The views of a scene show one set of named points, each view turned or mirrored, shifted and resized as a whole, with a little noise and some points left out.
(in the rows, 128 means zero)

Scene 1
View 1
(45): [102 105 133  99 175 184  91 120  88  56 123  85  75 142 112 115 152 138
 105 116 157 123 138 139  95]
(21): [145 134 124  96 147 180 117  90 108  50 141 107 109 117 125 165 129 128
  73  83 178  79  62 145  61]
(93): [150 127  89 130 161 133  79 135 146  91 158 102 159 159 129 142 100  65
 162 136 109  61  90 109  95]
(234): [113  91 119 134 168 155  96 114 125  69 119 108 124 161 136 125 133 116
 156 137 102 118 111 125 107]
(77): [103 140 113  62 160 175 111 113 107  32 154  86  75 118 118 134 124 140
  52  72 181 117  94 134  62]
(197): [118  85 120 136 155 148 127  85 139  44  92 135 126 146 159 139 128 134
 131 113 105 134  69 135  98]
(150): [150 115 134  99 174 197  48 133  81  96 126  60  86 149  83 125 159  95
 128 139 179  68 158 155  93]
(227): [144 149 102  90 150 167  99 112 117  62 164  92 117 124 118 158 115 101
  83  88 176  62  70 130  59]
(179): [ 81 134  68  93 179 114  89 156 162  47 192  85 128 160 134 106  85  91
 138 114  92 124 109  77  97]
(236): [116 157  83 118 163 139  85 157 126  76 224  79 138 158 119 132  90  81
 132 124 113  67  96  88  84]
(58): [135 113 145 129 147 197 111  95  77  69 131 104  98 138 123 155 154 139
 100 114 161  88  88 156  80]
(146): [107 111 128 140 152 167 118 113 103  64 162 111 120 152 140 143 130 129
 122 122 114 106  84 122  92]
(160): [116 124  70  80 182 121  77 137 172  50 137  94 126 147 132 109  92  81
 136 110 114 117 107  98  93]
(213): [143 127  78 101 190 131  32 166 151  99 161  64 141 173 105 102 101  45
 182 154 115  63 155 101 106]
(226): [110 138 108 134 160 155  87 153 103  85 217  81 133 162 115 130 111  94
 144 141 110  74 113 101  96]
View 2
(160): [143 144 106 126 148 179  65 123  89 132 167  95 109 136 121  96 113 121
 113 119  97 124  93  99  88]
(236): [156 134  95 127 103 170  84 128 106 130 178 123 108 148 113 105 130 122
 113 168  84 128 118 138 118]
(77): [118  89 163 156 160 177  45 127 101 180 158 149  95 144 123  91 160 114
 110 121 110 137  20 140 134]
(146): [124 119 134 165 154 161 102 143 109 152 142 148 133 161 131 103 167 124
  88 118  92 130 107 126 108]
(179): [150 154 103 138 112 182  75 141  83 140 172 117  92 148 122  95  99 124
  99 146  98 121  95  92  74]
(213): [158 153  83  88 153 168  83 104 100  97 185  79 135 109 102 117 110 121
 137 136  94 125 137 102  99]
(197): [115 127 133 182 181 176  95 140  98 162 121 119 141 178 146  85 161 130
  73  74  90 128 101 108  80]
(226): [152 139 105 123 120 152 113 138 119 121 173 151 132 135 111 125 144 121
 111 165  93 130 141 126 117]
(234): [127 135 126 148 177 164 104 137 103 137 141 126 145 146 132 108 150 123
  93  94 100 125 118  96  89]
(93): [148 138  87 132 138 174  85 117 104 118 156  87 139 155 119  98 143 129
 109 125  72 128 147 133 109]
(227): [128  92 124 150 145 174  53 111 110 156 153 113 112 157 118  87 171 123
 114 126  84 139  73 172 150]
View 3
(236): [116  80 144 106 137  57 135 148 198 204 122 152 122  81 144  84  91 171
 159  61 125  47 135  58  44]
(234): [106 119 136  97 108  77 163 155 117 157 126 107 147  62 153 132  87 100
 130 110 129  96  95  98  80]
(213): [ 88  33 141 104  91   0 145 137 161 188 138 176 145  49  93 112  79 163
 139 125 146  46 139  62  94]
(93): [ 98  93 137  89 142  15 119 164 140 191 124 136 116  78 142 112  91 145
 143  99 104  54 131  69  70]
(146): [134 141 149 104 142 112 158 158 139 169 123  96 131  91 173 119  92 116
 142  82 115  87 103 105  61]
(58): [171 142 186 115 149 138 156 163 129 156 148  95 118 115 174 138  87 135
 124 108 102 102 103 130 117]
(21): [156 117 181 107 175 128 160 204 144 172 157 109  77 131 221 124  97 168
 135  89 112  89 105 132 114]
(45): [145 102 178 124  99 144 202 154 144 149 152 116 148  86 167 133  83 139
 125 113 157 106  90 134 120]
(226): [134 103 154 117 120  74 133 125 183 191 121 136 142  76 119 101  84 153
 153  73 121  59 132  69  50]
(227): [146  94 177 108 173 102 151 195 165 187 151 130  76 126 202 111  98 186
 142  82 118  68 118 112 102]
(160): [ 78  52 132  95 106  55 175 173 156 179 138 147 128  57 167 103  93 142
 140  95 162  69 105  84  71]
(179): [ 64  61 115  97 104  65 174 167 185 192 123 147 136  53 175  82  97 145
 154  57 170  66 107  68  29]
(150): [170  74 203 134 100  99 167 136 148 162 161 149 134  91 112 139  71 172
 116 150 132  86 120 120 160]
(77): [145  87 183 115 141 169 203 196 177 166 158 123  97 114 229 106  95 178
 137  77 159  93  89 134  99]
View 4
(236): [153 160 115  92 115 124 108 190 130  91 158 135 115 137 112 122 139 117
 127 127 154  62 140 124 167]
(45): [110 155 147 149 119 133 102 149 152  72 156  99 151 180 140 115 148 144
 177 110 158 133 144 108 144]
(58): [128 140 140 126 135 141 103 135 135  71 152 133 158 174 136 143 153 159
 156 110 163 136 135 117 105]
(93): [147 154 121 104 108 123 105 183 117 105 138 158 140 128 109 128 115 102
 114 126 155 105 121 129 159]
(226): [139 155 117 108 123 144 108 192 124  97 155 140 120 155 102 128 147 127
 143 131 160  78 138 120 164]
(146): [146 143 142 132 125 140 126 156 122  82 159 127 142 149 117 145 143 138
 166 128 153 113 118 119 127]
(234): [128 148 145 151 112 138 122 168 121  98 139 124 151 151 110 133 122 122
 163 129 153 133 110 114 153]
(150): [ 90 154 125 125 120 136  67 162 148  87 137 135 160 203 140  99 147 142
 135 104 175 137 163 111 155]
(213): [114 165 115 116  96 125  85 212 132 115 129 146 135 151 112  97 111  91
 114 127 160 102 144 119 212]
(197): [150 142 164 151 112 127 141 138 123  83 146 120 163 126 125 148 119 120
 170 129 145 148  97 122 122]
(179): [150 164 138 124  96 114 134 190 141  87 164 103 112 115 117 112 121  96
 158 134 140  72 130 122 191]
(227): [154 151 129  89 124 109  99 135 146  64 157 128 146 146 147 126 146 132
 124 106 156 105 149 130 113]
(21): [154 145 141 100 124 106 106 121 142  65 150 129 160 142 154 133 137 136
 127 104 156 130 139 128  99]
(160): [135 162 138 123  96 111 113 179 141  91 149 111 131 129 129 104 115  96
 143 125 149 105 138 122 184]

In a view up to two points have been moved. Name them for each view, in the order of its rows, or write none.
view 1: (160)
view 2: (226)
view 3: none
view 4: (21)
